Each row is a point on a tangle of strands that fork and nearly touch. The rows are in no order.
Points whose rows are less than 89.6 apart are linked; no others are. Some points are linked to none.
Q_21: [-17   4  38 -25  -5   5 -23  -6  -5 -29  -1 -29  18  -6  20  12   4 -22
 -26   4  30 -21 -10 -14  26 -36  -4 -27 -11   3  -1   2  17 -10 -11 -27]
Q_991: [-13   6   8 -15 -37 -22  -6 -16  36  -9  -2 -42  17  -6  26  28   3   3
  11 -29  -2  12  20   3  13 -29  18 -31 -18  10  35   4 -24  11 -12 -12]
Q_125: [-12  10   2  33  24   4  11   3 -11  20   5   1  -1  34  11  32   3   2
 -15  15 -19 -30 -18  -7   1  14  -6  -6  -8   7   6 -12   7   4  -1  -2]
Q_669: [  2 -13 -11  27  19  35  26  -1  29  12   3  22 -15  -3 -13  -3 -19  21
   8  17 -26  -9  -6   1 -10  37  12   6  -2   1  20   9  -4  13  15  30]
Q_15: [ 24   9  21 -34   7  -6  18  -3  -2 -11  14  39   1 -21   5 -54 -24  18
  14 -14   8  23  38   6 -21   4  11  14  29 -16   0 -10  -7 -25  37 -13]
Q_207: [  1  12   0 -12 -28 -31 -29 -25   1   0  14  -2  30  21   4   4  -3 -14
  20 -21  30   8   6  34 -10   3 -12 -51   1  -3  10  -6 -30 -15 -19   1]
Q_192: [ 25 -28   6  -8 -11  12  11  25  22   9  -3  18  12  20 -20 -17  28  14
  33  -3  32  -3 -14  18   2  25  -3   5   1 -10  -8  20 -36 -12  -5  31]
Q_861: [ 20   6 -28  -2 -13 -67 -18  19  18  -8   9  13  -2  -5  11  26 -17  23
  -4  16 -31  -1  31   0 -14  27  35  54   8  17  -9  -7  -1  14 -25  -3]
Q_776: [ -1   4 -34  -3 -12 -15 -11   4 -17  18  17   6  14 -23 -17   6 -16 -12
   1   1 -25  27  -4  33  20   7  -2   8   6  35   4  11  -7 -12 -11   0]
Q_35: [ -5  -6  25  13   1  -7  -1  22 -18  10  -1  25  -1  -6 -17 -30 -16  21
 -11 -14  -6  12  30 -14 -49 -30  -3  11  29 -17   4  -7  24  -9  21 -30]
Q_224: [-18  -9  20 -14   3  -2 -12  -8 -19 -13  14 -28   7 -12  16 -10  19 -31
 -19 -15  25 -24  -5 -13  30 -28  -5 -14  -3   8  -7   4  43 -27  -3 -21]
Q_28: [-34 -35   3   3   8   5  -3 -12  16  14  -7 -23  -5 -15  14 -12   1 -13
  -6 -31  27 -35  13 -14 -11 -18  -8  -8  -1   2  13  10  23   4 -19  11]
Q_121: [-22  22   1  50  15   6  17  11  -2   3  -6 -14 -15  23  21  36  14  -1
  -1  13 -30   5 -22 -25  13   4  -5 -12 -24  -1  -6 -15   4  29  -5   5]
Q_880: [-12 -17 -22  -9  -7  17   2 -10 -10  12   6 -12  -2 -20 -24 -20  10 -26
   2 -28  11  17  -2   5  21 -12 -24 -14   6  10  -1  14  14 -21  -2   8]
Q_459: [-15  -5  -6  -7  13  -6   0 -15  11   5   3 -16 -11  26 -18 -11  -7 -34
  10 -32  31 -16 -13  10 -22  -2 -14 -43 -17 -20   5  10 -14 -19  -6   8]
Q_806: [-27   1  31  17  16   8  29 -19 -18 -23  -9  -3 -16   0  16 -22   0  -3
  -5  15  19 -36  -5 -13  27   8 -11   5  15 -10  12 -32  41  -6  32 -12]
Q_588: [ 32  17 -16 -22  -7   2 -19 -13   3   0 -20  19  -5  -3   1  -1  20  -7
  36  30  -2  22   4  34 -32  18  18  32   9  17 -22   0   3  -9  -3   5]
Q_342: [-33 -20  25  26  20  24  27 -16 -10 -43  -5   2 -37 -15  14 -23   3   3
 -15   9  28 -22 -16 -17  22  -5 -10  -4   2 -26  -3 -22  51  -4  30 -17]
Q_252: [ -3 -18  24  20   6   8  -5  26   4  -4  -9  11  -8 -27 -21 -18  -8  16
  -6  -4  -3  14  32 -25 -58 -34   0  20   3 -13  -7   9  23  13  -5 -15]
Q_557: [ 29 -16   2   4  23  34   6 -11  16  -4   8  30 -18   3  -9 -20 -11  -7
  20  23   8  10  -9   4 -41   6   8   8   4  -5 -20  12  -9  -7  24  16]
Q_370: [ -4  25 -19   2  29  -2  14  -3  -7   7 -16  27 -14   0 -24 -12 -12  -6
  20  24 -15  -1   9  24   3  25 -10  17  17  19  -9   6 -23 -17   5   4]
Q_103: [  0   0  34  14  -3  13  -2  12   6 -23 -15  -4  -5 -27 -14 -22  -9  -1
  11  16   6  10  34 -24 -48 -18  11  28   6   5  -5   4   7  16 -14  -2]
Q_345: [-20   5  18   7   6  30  10  17 -19  -1 -26   5  -9 -24  10  -5  30  27
  -9 -12 -27 -14 -29 -19  28 -12  -9  18 -14  -7   1 -16  20  22  30   1]
Q_284: [ 38  16  -3   4 -24 -14 -19  10  23   8  16 -12  14  10 -17   3  -1   2
  13 -25 -11  15   0  -9 -54   2  16   9 -30 -14   3   8 -19  17   8  18]
Q_545: [  6  24   7   3 -16   9   1   1 -32  -5   6 -10  13  -9  10  27   0  -6
 -23  23 -20   8 -16 -17  25  -8 -14   4   5  17  -9 -23  24  16  -2 -12]
Q_289: [ -6 -47   9   9  32  17  23 -26  -1 -13 -12   3 -32 -14   0  -9  -9  20
  -7   6  35  -6   3  30 -42 -19 -13 -15 -22 -32  -4  -3  30  -3   3 -11]
Q_260: [  2 -21  -3  19   2  -1  -2  -3  -5  52  15  11  -6   7   7 -17  -4  16
  -5 -28  -1 -14   4  16 -32  -3  -7  -8  -4  -8  22 -24  43 -10   7   0]
Q_74: [-20  39 -16  17   3  -1   8   7  24  -5   7 -26 -13  26  14  32   4  14
 -15   4 -26  11 -18 -40  31  12  15 -20 -34  -8 -10   2 -28  33 -13   1]
Q_808: [ 35  -9 -43 -14 -27 -46 -39  13  30  14  19  21  11 -16  -5  15 -15  15
  -5   3 -18  12   3  14 -11  21  34  52  -2  19 -18  16  -9   7  -6  16]
Q_595: [-10 -14  -9  -7  13  -5  -8   7   2  23  -3   8   7  13 -14 -15 -23 -24
   3 -14  19 -17   0  -2  12  -3  -3  -4  15  11 -14  20 -37 -19 -12  -4]
Q_293: [ 22  -6  -7 -26 -33 -10 -26   0  15  -7 -29   5   7   6  12  16  33  -9
  33   7  15  11   1  14 -19  10  18  31  14  20 -25  23 -16   2 -22  18]
Q_52: [ -9   2  31   3  -5  25   8  16 -14 -11  -4 -12   2  -9   9   3  29  14
 -23 -13   2 -22 -38 -12  22 -14 -16   1 -23 -14   0 -20  34   9  25  -3]
Q_99: [ 11   4 -19   6 -19   1  -8  -6  21  13  24  -3  18  -1 -18   6  -6  -6
  16 -10  10  27   8  21  -4  17 -17 -11 -10  14   0   1 -44  17 -21  32]
Q_202: [ 40  17 -22 -29  -1  38   7   7  13   0  14  16  -6  13 -10   4  38  14
  -2  13 -19   4 -27  -5 -16  31  22  24  -4  -6 -20   8  21 -11  37  -2]
Q_133: [-24  30   2   7  13 -11  15  -7 -13   7  23  13  17  16   4  -6  -9  17
  -6  22 -24 -21  24  13   8  36 -24  12  36   4  32 -44  28  -3  21 -22]
Q_444: [ -1  -3  -4   7  11  26  26  26  -2  25  18   8  -2  14 -20 -15  17  27
 -22 -10 -13 -27  -9   0  27  27  16   7   4 -11  23 -11  20 -20  23 -13]
Q_214: [-13 -19  14  33  17   8  13 -19  -6  -2   7 -18   5  -6  35  17  -6  -1
 -14   3   2   7  29 -38  -7 -30 -15   2  -9  20  -6 -10  -4  16 -16 -15]
Q_274: [  6  11 -10   7   8  30   9  -4  -1   3 -10  13 -12  -5 -10   6  10  16
  -2   9 -25  -9 -15  -9  23  27   3  18 -15   5 -10  16 -18  21  16  30]
Q_417: [-17  39 -44  13  -2 -21  -4   4  21  11   2 -23   1   2   4  35  -1  22
 -39   1 -26   6  -7 -15  48  22   6   1 -26  12  -8  15 -22  14 -20   6]
Q_390: [  2   7 -17  19  26   1  10  -3  -6  16 -14  13 -21  -2 -18 -10 -26 -28
  21  16  -9  25  10   4 -24  -8 -13  -3   7  12 -15   5 -16  -2 -12   1]
Q_879: [-12  -8  -7   4  -1  10 -12  24  23  14   0 -35  23   5  -7   6  -1 -11
 -17 -19 -18   4  10 -49   9 -17  13  -6 -13  -3  26  18 -15  21 -21  -1]
Q_168: [  2 -23   9   2  37  23  29 -30 -19  -8 -12   3 -26 -12   5 -20  -1   2
   4  20  29   0  10  25  -7  -5  -8 -21   2 -18   9 -25  35 -27  14 -17]
Q_846: [ -9  37  -2  -3 -14 -23  -4   3 -15  -9  -4 -23  15  -1  23  36 -10 -16
 -18  29 -18   6 -10 -20  42 -13   4  -6   8  18  -4 -28  21  12 -21 -23]
Q_334: [-21  -6 -14 -15 -25 -17 -14 -12  -2  10  12  -9  21 -10  26  20 -10  -9
 -15  -6  -4 -11  11  -9  50   2  14   4  21  40   6  11 -16   4 -21 -10]
Q_242: [-16  12  -8 -32 -21  10 -29   1  10 -13 -15  -5  18   9 -15  -8  21   0
 -16 -27   9   7 -29 -24  54   1   0 -22  -5 -25 -12  25 -50  28   2  14]
Q_753: [ -5  31 -14 -22 -21 -12  -5  10  11 -20   3  -3  11  21 -28  14  15   9
 -10  -8  27 -18 -23  17  40  41  -6 -20  -6 -13  -8  15 -42  -4 -13  23]
Q_899: [  4   4 -14  37  27  21  25   7  19   8  19  40  -7   7   4   3 -15  26
   9  26 -37   5   8  -1 -29  33   7   7  20   2   9  -9  -2  11  22   2]
Q_413: [ 27  11   1 -36  -4  15 -10  -7 -17 -29 -23  -7 -16  -4   7  18  47  -9
  13  11  -9   2 -23   2  -5  -2   3  25 -15   4 -33  17   9  -3  14   6]
Q_340: [ 13  18 -28 -30  -4 -24 -11  22  15  -1 -13 -12   2   8 -27  29  13  15
 -18  -3 -27 -24 -13   6  13  24  24  19 -21  -3   0  34  -2  -6  -6  19]
Q_917: [ -3   3 -26  35  11  -5   9 -16  16  34  21  -9 -12   8  -7   4 -14  -6
  13 -14 -13  19   5  13 -29  14 -16 -20 -28   2  14 -17   7  11 -12  19]
Q_581: [ -6  -7   5  27   6 -13  12  20  -6  16  -3  -7   9   7   2  -5  -8   6
  -1 -16 -34   5  30 -38 -18 -18   2  31  16  13   8   3 -15  13   2 -13]
Q_183: [-34   6  31  15   1  17  -4  -4  11 -43  -6 -18   5 -21  16  11  20   6
 -11 -24  26 -18 -34 -16   6 -23 -38 -18 -43 -26   1 -13  32  28  28   4]
Q_333: [ 29  -6  15 -24  10  19   4   9 -11 -30 -16   4 -21   5  -6 -15  42 -15
  18  12  17  -2 -12  10   8   1   6  16   0  -2 -29  17 -16 -22   7  -3]
Q_72: [-11   6  30  -7  -1  -9 -21  -5 -10 -18 -21 -30  22 -13  15  17 -16 -26
  -6  27  18   7  17  -6   5 -37   4 -15   4  14   2  -6   5  -3 -28 -26]
Q_721: [ 40  -2 -25 -16 -32 -23 -30  18  20  16  15  -4  23  -1 -18   8  -2   0
   2 -14 -25  23  -9  -4 -24  -2  32  32 -12   0  -5  28  -5  12  11  18]
Q_639: [-18  20   3  21  -1 -13  -1   3  21  -1  18 -51  16  17  31  18   7 -15
   0  -2   0  24  14 -25  -3 -35  -1 -41 -17   4   6 -23  30  -2 -26 -22]
Q_86: [ 27 -24  27 -21  -8   0   0  19 -14   3  14  -2  -7 -16 -30 -41  -3  -9
  -5 -16  23  14  -3  19  -1 -15  19   5  -7  -5   6   2  12 -35   3 -19]
Q_112: [-26 -13   5  29   6  27  28  -8   8   6 -11  -7  -7 -18  14   8  13   9
  -4   5   1 -10  -2  -3 -14 -13 -23 -13   3  -4  15 -23  62  10  10   4]
Q_108: [  9  -8   9 -13 -23 -11 -13  14  10   1 -29   2  15   1  10  13  22  -2
  32   1   8  14   5  13 -11  -6   9   2   7  14 -11  30 -39   8 -32  19]
Q_787: [-23  16  -7 -14  -6  18 -17   5  26 -11 -11   0   7  21 -16  -3   9 -20
  -4 -11  18   4 -26 -31  32   0  -7 -41   0 -20  -7  35 -57  18  -5   9]
Q_794: [ -3  -7  22   2  10  -5  -1 -29 -25  -6 -31  19  -9 -34  -2 -30 -27  16
  14  14  25  20  46  23 -30 -26 -17   2  14 -12   2 -16  21  -7   6 -14]
Q_884: [-19  -4 -29  23   5  11   4 -28  18  13  15  -4 -20   0 -15  -9 -13 -29
  18   9  21  12  -7  29 -12  25 -24 -32   7   1   5 -14  13   2 -19  29]
Q_69: [ -2 -14  31  19  15   3  -1   9 -38  -3   1   8  13   7  -2   1   7  15
 -24   4  -3   0  20  -2 -28 -35 -17   4  20  -5  -1 -19  34 -15  18 -34]
Q_41: [  0  18 -11 -11  16  -5   8   7  -9   7 -13   8 -11  12 -21  -6   7  -9
   8  18   9 -18 -11  47  27  29  -4   2  -5  10  -5   1 -16 -31 -16   5]
Q_410: [  4   5  -4  -7   1  11   3 -12 -11  -3  20 -13 -10  11 -19 -14  22  -3
 -25 -34   8  -8 -41  -9  50  24  -4 -11 -36 -23  -9  -5 -14   2  28   6]
Q_881: [ 18  19  12 -23  10  20  32 -10 -26 -20  -4  21 -15 -12   1 -19  11  17
   4  20 -10  -6   8   7  28  22   3  19  15   1  -3 -15  -4 -11  29 -13]
Q_47: [ -6 -16  29  -5  12  19   7   7 -16 -26 -16   3 -17  13   2  -9  20 -14
   4   4  39 -15 -19  -2  22   4 -13 -13  -2  -9 -15   8 -26  -9  -8   7]
Q_123: [  2  23 -17 -13 -11  -2  -1 -19  -5  -8  25 -10  11  21 -26   3  12 -13
  -9 -29  16 -16 -22  10  34  30 -15 -26 -20  -7   0   4 -28 -13  11   9]
Q_232: [  0  22   4   2   6 -34  -4  -7 -26  -1  18   1  19  16   6  13 -25   3
  -9  28 -27  -7  27  -2   1  18 -17  28  32  13  17 -32  -1   8  -1 -22]
Q_463: [-17   2  15  10  -1  25  19 -22  -3  -6 -21 -15  -9 -25   5   2   7 -12
  10  12  15  -7  -4  17  12  -6 -28 -15 -10   6  12 -23  39   6   0  21]
Q_177: [-32 -21   3  38  25  25  17  -8  -3 -11   3 -12 -17  -6  17   9  -9 -12
 -19   3   0   0   7 -55  -9 -22 -20  -2   1   3  -6   4   0  22  -9  -9]
Q_944: [-16 -10  -2  26  27  10  22   0  -8  20  22  10 -13  33  -2  -6   1   3
 -22  -1  -2 -46 -18  -7  19  28   1   3   2  -3  11 -10  19 -16  19  -6]
Q_700: [-23  36   8  16  -4  -7   3  13  13  -8  -5 -43  13   8  40  26  13 -19
  -9  10  -8  16  -4 -31  26 -35  -2 -26 -15   8  -1 -24  26  13 -19 -28]
Q_476: [-20 -29  -8  26  16  22  28 -10   5  27   8  -1 -14   3  21  -2  25  19
  -8 -12   2 -24   1  10 -22  -9 -10 -17  16 -14  15 -23  62  -5  19   2]
Q_346: [-11   2   8  33   4 -15  25  18  -1   1   5 -23  10  19  34  10  -7  11
   7   5 -21   6  31 -36   5 -15  10  15   1  20   2 -26 -11  13 -28 -16]
Q_497: [  8   9   8   7  -9 -27  -9  -3 -16  29   1  33  -2 -16   9 -23 -35  21
  11   2 -18  -8  29  29 -12  17   3  27   7   6  27 -27   2  -2   5  -7]
Q_66: [ 21   0 -19 -11  -3 -43 -19   2   5   7   1   2   0   5  28  22 -12 -12
  16   8 -15  36  12   3  -1 -25  38   3   3  21 -18  26 -44   2 -28 -11]
Q_586: [-20   2 -15 -17   6  -4 -13  16  23  22 -14   6  13  23 -10   3   2 -19
  -1  -6  16 -11 -10  -5  35   1   0 -25  13   5 -10  38 -52 -16 -19  -2]
Q_843: [ 48   0  -6 -30 -14 -18 -10   6 -10  -4  27  -4  11  10   6  47   9  11
 -20   6 -28  -3 -11  -2 -13   5   8  14  -2   8 -13  -1   6   7  -4   6]
Q_185: [  8 -19   1 -15   3  27  22   9  -3   2   1   1 -18 -17 -30 -40  13  -9
   5 -13  27  13   0  17  21   1  -3 -10  10  -4   4  -2   5 -29  -2  -1]
Q_470: [  8 -11  12  -1 -14 -23 -18  -8 -19  21  -9  14   6 -15  14 -10 -20   8
  19   7   8  -7  22  46   3   5   0  16   6  18  18 -22  -6  -2 -17  10]
Q_868: [ -3  35 -36   1   0 -16 -11 -15  -2   7  21  -8   2   3   6  41  -2   2
 -35   6 -14   2 -15   6  40  26 -16  -9 -19  19 -17   3 -17   5 -16   4]
Q_612: [ 13  11  28   6 -13 -23 -13  11   9 -16 -19 -19  -1  -7  20   0  -9  -3
  21  18  -2  12  33 -17 -28 -18  35  35  -2  12  -9  -5 -11  19 -30  -3]
Q_828: [ 12  -7  22 -13 -15  -7  -5  -1 -10  19  14 -12  17   1  10   7  -8   8
  -6  -7   1 -28  -5  29   5   8   5   7 -14  14  25 -24  18  -7 -10   5]
Q_446: [ 14  18  28 -11 -11   5  12  28  -4   1 -10   7   6  -2 -12  -5   5  21
   7  16 -20 -22   6   7 -22  12  21  29  20   3  16 -16  23  -7   7  -6]
Q_335: [ -8 -26  -8  16   9   1  -2  37  -9  26 -14   6  22  -3 -17 -15   5   8
  -8 -23 -38  -5  20 -34  -8 -24   3  33  17  -4  22  19  -1   4  15 -10]
Q_810: [-14 -25 -30   3  17  21  35  -7  18  19  -1  24 -19 -13 -23 -45 -44   7
   2  -8   7  -3   6   2 -21   8   7  -3  29 -21  13  -7   8  -7  15  -1]
Q_78: [ 26  -5  -9   4  33   9   5  -7   2  17  -7  36 -19  -3 -14 -26 -18 -12
  22   8  -5  14   3  -2 -46 -16  -2  16   9  -3 -30   8 -14 -17  26  -2]
Q_831: [  3 -20  22  15  -7  -9 -23 -18 -23   3 -24  14  -8 -32   1 -18 -21   6
   7   6  34  32  34  20 -27 -35 -14  -3  -6  -6 -14   4  10   2 -19  -3]
Q_890: [  3  13  26  15  -4  20  13   5 -37 -14   3   4  18  -6   6  11   6  15
 -18  26 -20   6  13 -18  -3 -20 -23  10  27   9   0 -26  30   4  24 -25]
Q_456: [ -5   4   8  15   1  31   9  17   5  -1   7 -14  -4  -3 -28   0  -5 -11
  -7   5 -12   8 -11 -19 -21   0  -7 -11  -5  -5  12   0  16  10  -7  12]
Q_142: [ -1 -10  -7 -42 -24   4 -18  11 -11 -10  -2 -10  14  -1  -7   2  15  -3
 -24 -22   7  -6 -25 -13  61  -4  10  -4   1  -2  -9  28 -31   3  -1   6]
Q_217: [  6   6   4 -17 -28 -41  -1  -8  11  -6   6 -34  24   3  41  55  -8   2
  -4  -5 -16  13   5  11  13 -28  21 -24 -18  15  28 -10   5  12 -14 -13]
Q_905: [ -7   7  14   7   4 -21 -16  -6   2  -3   0 -31   8   1  30   6 -23 -19
   3  16  10  36  26 -14  -3 -40  14 -25  -9  12   1 -14  -5  -4 -40 -27]
Q_860: [-38 -43 -26  42  25  30  23  -9   4 -17 -10  -3 -33  -9  -2  -4 -17  -6
 -16  -1  -8  -6 -14 -40 -18 -11 -18   1  18 -22   0  19  16  21  10  -5]
Q_433: [ 18  -5 -27  -5   7   2  -8   7  -2   6  -8   7  15 -10 -12   1   0 -22
  14  -1 -28  16   7 -24   6 -17   8  37  13  22 -27  39 -35  -1  15   1]
Q_208: [ -6 -14 -23   8   7   9  -1 -40   5  19  16  -3 -20 -10  -3 -22 -19 -21
   4   8  29   9  -1  24 -35   1 -18 -22  11  -9   1 -19  38   1 -11  12]
Q_231: [-11 -14 -29   0 -14   4  -9 -12   0  34  22  -6  15 -21 -15 -16  -9 -15
   1 -22  -7  13   8  16  20   5 -10   4   7  29   9   6  11 -10  -8  14]
Q_404: [ -6  19  20 -13  -8  13  -7   7   4 -24 -20 -26  -2 -13  10  26  15 -13
  -1  -3  -4  -1 -11 -21   9 -21  -2 -11 -21   5  -7  16 -21  21 -13   7]
Q_59: [-18 -28  -8  30  17  47  24  -8   1 -30  -6  17 -37 -14 -12 -19 -22  -2
 -11  11 -13   1 -21 -32  -3   4  -9  -6  19 -21  -4  18  11  12  25   4]
Q_518: [-16   3  11   6 -17  16   7 -10  -4 -14 -20 -14   4  -8 -10   5  20 -11
  27   4  33  18  -2  24   0  -2 -39 -36  -1   0   5  -2   0   4 -23  30]
Q_13: [  8  -6 -15   1  11  36  23   4  11  10  33   2 -14   5 -38 -31   4  -2
 -26 -12   9  -2 -23 -11  43  32   4  -7 -15 -23  10  -3  15 -13  28   2]
Q_326: [ -6   0  -9 -26 -38 -24 -10   5  36  -5 -14 -17  14   7  10  29  15   8
  22 -15  -4  25  11  10  15 -12  15 -28   4   7  19  33 -54  11 -25   5]
Q_428: [-10  -1  -5 -43 -34 -15 -16  -5   0  -8  11 -19  14  -2  11  36   1   4
 -29 -17 -11 -12 -21 -11  52  -8  21 -14  -2  11  11  19 -10  10  -4  -1]
Q_766: [ 29  -2  30   2  -7  -5 -24  -1   8  -5   2   3  -7   6  -8  -5  -8  -4
   5 -18  23   2   1  -1 -63 -15   2  -8 -40 -26  -6  18 -13   8   3  16]
Q_822: [-27   7  15  -1  -2   9  -6 -29   3 -28 -18 -20   6   4  15  15  24 -18
  15  -4  45   1  -3  10   6 -17 -37 -56 -10 -14  -1   4  -7   0 -12   7]
Q_48: [ -3 -16 -11  27  -5  -9  -3 -12   4  37  24 -22   7   3   8   7   3  -2
  -3 -37  -8  18   9  -2 -32 -18 -18 -17 -18   2  13  -9  27   5  -6   9]
Q_748: [-11 -15   9  12   9  36  13 -17  -6 -31   9  -2 -34  13 -18 -15  -1 -22
  -4   0  29   1 -38   5  17  16 -13 -33  -6 -22  -5   6   4  -8   9  15]
Q_733: [-16 -18   3   4  -3  21  11  14  23   1 -12   1  -7  14 -29 -17   0  -2
  15  -3  26 -23 -13  17  20  36   0 -10  -6  -8  15  16 -23   1 -12  41]
Q_615: [-19  -3 -15  25   6 -21   3   0   0  55   7  26  -7  -4  -3 -29 -31  11
   4 -23 -16 -10  26   6 -18  11  -3  18  16   6  23 -19  20  -8   6 -10]
Q_324: [-24 -29  10  15   7  41  15 -17  -6 -40   8   4 -43 -12  -9 -31  -8  -9
 -20   5  22   3 -36 -18  21   6  -8 -22   5 -25 -15   2  25   0  18   3]
Q_10: [ 22  15 -14 -32 -30 -26  -2  10   0 -28  -2 -16  16   9  -3  55  29  21
 -17 -34 -36 -24 -14 -22   7   1  13 -12 -16 -17   4  12  -7  17  21   3]
Q_275: [ 29  23   1 -21  -4   6  -3   6  15   3  13  48   3 -17  -5 -49 -26  10
  19   3   1   7  24  -1 -35  15  26  29  29  -7  -5  -6  -6 -14  31  -8]
Q_569: [ 29  -6  22  -6  -9 -10 -16  28 -23  11  16  23  -2  -5 -23 -39 -26  -2
 -10  -9   1   4  -3  -1 -32 -20  17  16   3 -13  -6   2  16 -25  14 -23]
Q_875: [ 24   6 -33 -34  -5  18  -3  -4   3  -6 -18  14 -12   2  -4   6  38   8
  -3   3 -23  -6 -15 -15   8  22  24  51   2   7 -28  20  14  -7  30  -3]
Q_393: [ -1  10 -19 -15   8  -4 -16  31   0   7 -21 -14  14  13 -24  10  21   3
 -22 -17 -37 -24 -20 -19  26   9  13  17 -23 -19  10  37  -6   7   6   9]
Q_775: [ 13   6 -42 -16  -6 -30 -15  -1 -11   2  17  10   9  -8  -8  33  -7  -3
  -9  11 -18  19  -9  36  28  13  -3   7   0  32 -18  21 -28 -11 -16   9]
Q_248: [  9   3 -22  -7  -4 -60 -24  -3 -10  10  16  -1   3   6  33  26 -32  -3
   0  18 -20  34   9  13  11 -18  36  -6  -2  21   1  -3 -23   4 -30 -27]
Q_19: [-15   8  11   4  11  36  20  -7 -13   0 -19  17 -24 -21  -1 -21  17  32
  -2  -3 -21  -6 -37  -6  36  18   8  11 -17  -6  -8 -12   3  22  33  15]
Q_374: [-12 -23 -15   2  19 -14  -7 -11   6  33   4  14  -3  26   1 -21 -17 -34
   8 -14  45 -14  -7  16  -5  -3 -13 -25   8  -1 -15   4 -17 -26 -20   5]
Q_364: [-15  13 -17 -19  -6 -15 -12 -32   8  -3  14 -13  13  23  -4  -3  18 -30
   9 -40  25 -18  -1   6  10   4 -16 -54  -1  -3   6  12 -22 -28   2  -4]
Q_908: [ 27   4   3 -25 -30 -32 -25   3  -1   1  11  16  38  28   6  15   6   8
  21   5  28  12 -12  33 -10  15 -16 -32   8  -7  -2   1 -41  -2 -28   9]
Q_85: [  9 -12 -25 -15 -10 -38 -21   7   1   6  -4  17  12  -1   8  14 -14 -19
  17   1 -14  27   7  -1   0 -22  37  28  25  26 -28  41 -45  -4  -3  -4]
Q_590: [  3 -40  17  -1  26  22  17  -6   3 -13 -11  -1 -30  -7  -7  -9   6   9
   8 -12  21 -12  -4  18 -35 -14 -11 -10 -31 -22   7  10   0  -7   5  11]
Q_782: [-11  10  23   3  17   2  25 -14 -21  -5   4   3   8   6  12 -21  -6  12
   0  18   3 -23  22   4   6  12 -15   3  32  -8  32 -44  46 -20  32 -21]
Q_912: [ 25 -25  27   9  12  14  -9  -7  12  -5  -1  13 -16   8  -1 -11 -11  -4
  11   8  26  -3  -1   4 -57  -9   7   4 -21 -11 -15  19 -20   9   0  24]
Q_405: [ 22  15  -7   6 -21 -44  -6  22  10  -5   4  -3  -1   6  20   5  -7  14
  19  17 -27  15  32 -15 -24  10  38  58  10  14 -12 -18   0  19 -20  -6]
Q_713: [ 11  16  -8  -7   7 -47 -11  -6 -25  -4   2   0   9   5  13  22 -27  -8
  -3  25 -23  -2  19   5   6   6   7  21  19  21  -1 -11 -19   2 -18 -19]
Q_870: [ 33 -12   1 -21 -18 -19   4  25   9   4   9  22  29  24  -8  -2  28  13
  29  12  26  10 -27  22   6  27 -16   1   8  -6 -22  18 -32 -17 -21  13]
Q_210: [ 28  25 -14 -30 -25  -4 -25   5  13   4  -1  47   0 -20  -5 -36  -9   6
  32  17   0  16  13  33 -24  26  32  36  25   8 -16  -4   0 -16  10  -2]
Q_296: [ 19  22 -13 -25   7 -18   1  14   0  -2  -9   5 -10   6 -20  14   8   9
 -11  17 -11 -29 -15  31  11  35  14  24 -15   7 -10  11  -7 -20 -12  12]
Q_392: [  7  28  31  12   5 -16   1  13 -10   5 -10  28   8  13  21  -6  -7  41
  18  14 -21   7  41  14 -46   3   1  14  33 -24  27 -37  16   7  34 -12]
Q_872: [-41  -6  30  12  13  18 -15 -26  10 -53 -21 -12  -7 -14  27  15  10  -9
  -4  -2  52 -14 -23  -3  19 -25 -35 -37 -34 -24 -14  -3  12  23   8   9]
Q_104: [ 11 -16  18  -4  19  17   9 -29 -33  -9 -13  12  -4 -16   2 -23  -7   7
  12  30  31   9  27  26  -3  -8 -19  -5  17   0   3 -27   9 -17  12  -9]
Q_398: [ 18  -1  15 -13 -24 -26  -9   1  -2   5   8 -25  36  -3  29  41 -11   8
 -11   6  -5 -18  -2  20  11  -5   0   2 -11  17  27 -30  26  13 -16   2]
Q_50: [  7  -5   6 -14   4   9  -9  43  -8  -5 -19 -10  10   4  -9   2  22   2
  -9 -10 -32 -25  -7 -34  -3 -12  20  32   1  -5   4  28   1   4   7  -6]
Q_849: [ -6   9  13  31  17   7  28   8   2   1  10  33   1  15  14   1 -12  35
  10  16 -27   8  32   1 -41  20   1  -2  41 -11  23 -27   5  11  27  -3]

A fork is a point with three links, a tip a point with one. Leave the first point through the second and follow the links. Name the first fork or tip that comes.
Q_103 / Q_612 | Q_912
Q_112 / Q_463 | Q_392
Q_242 / Q_787 | Q_364
Q_217 / Q_398 | Q_260
Q_85 / Q_66 | Q_324
Q_880 / Q_231 | Q_123
Q_828 / Q_398 | Q_15
Q_639 / Q_700 | Q_35

A fork is a point with three links. Follow the links from the first point to the second and name the forks in between, in order.
Q_202 / Q_133 | Q_324
Q_192 / Q_787 | Q_364
Q_252 / Q_794 | Q_912
Q_334 / Q_74 | Q_364 > Q_123
Q_700 / Q_125 | Q_35

Follow the links from the first point to the second, and from the first to the third. Name the last point that the two ways share.
Q_21 / Q_808 / Q_417 | Q_35
Q_103 / Q_340 / Q_104 | Q_912
Q_104 / Q_890 / Q_214 | Q_912
Q_908 / Q_86 / Q_428 | Q_364
Q_86 / Q_41 / Q_846 | Q_35

Name the points in between on the shortest way along the links from the first point to the second, in order.
Q_274 / Q_463 | Q_19 > Q_345 > Q_52 > Q_183 > Q_872 > Q_822 > Q_518
Q_284 / Q_581 | Q_766 > Q_912 > Q_557 > Q_78 > Q_390 > Q_370 > Q_41 > Q_296 > Q_340 > Q_393 > Q_50 > Q_335
Q_133 / Q_296 | Q_782 > Q_806 > Q_342 > Q_324 > Q_59 > Q_860 > Q_177 > Q_214 > Q_346 > Q_581 > Q_335 > Q_50 > Q_393 > Q_340
Q_210 / Q_112 | Q_588 > Q_293 > Q_108 > Q_326 > Q_991 > Q_217 > Q_398 > Q_828 > Q_470 > Q_497 > Q_615 > Q_260 > Q_476
Q_374 / Q_334 | Q_595 > Q_586 > Q_787 > Q_242 > Q_142 > Q_428
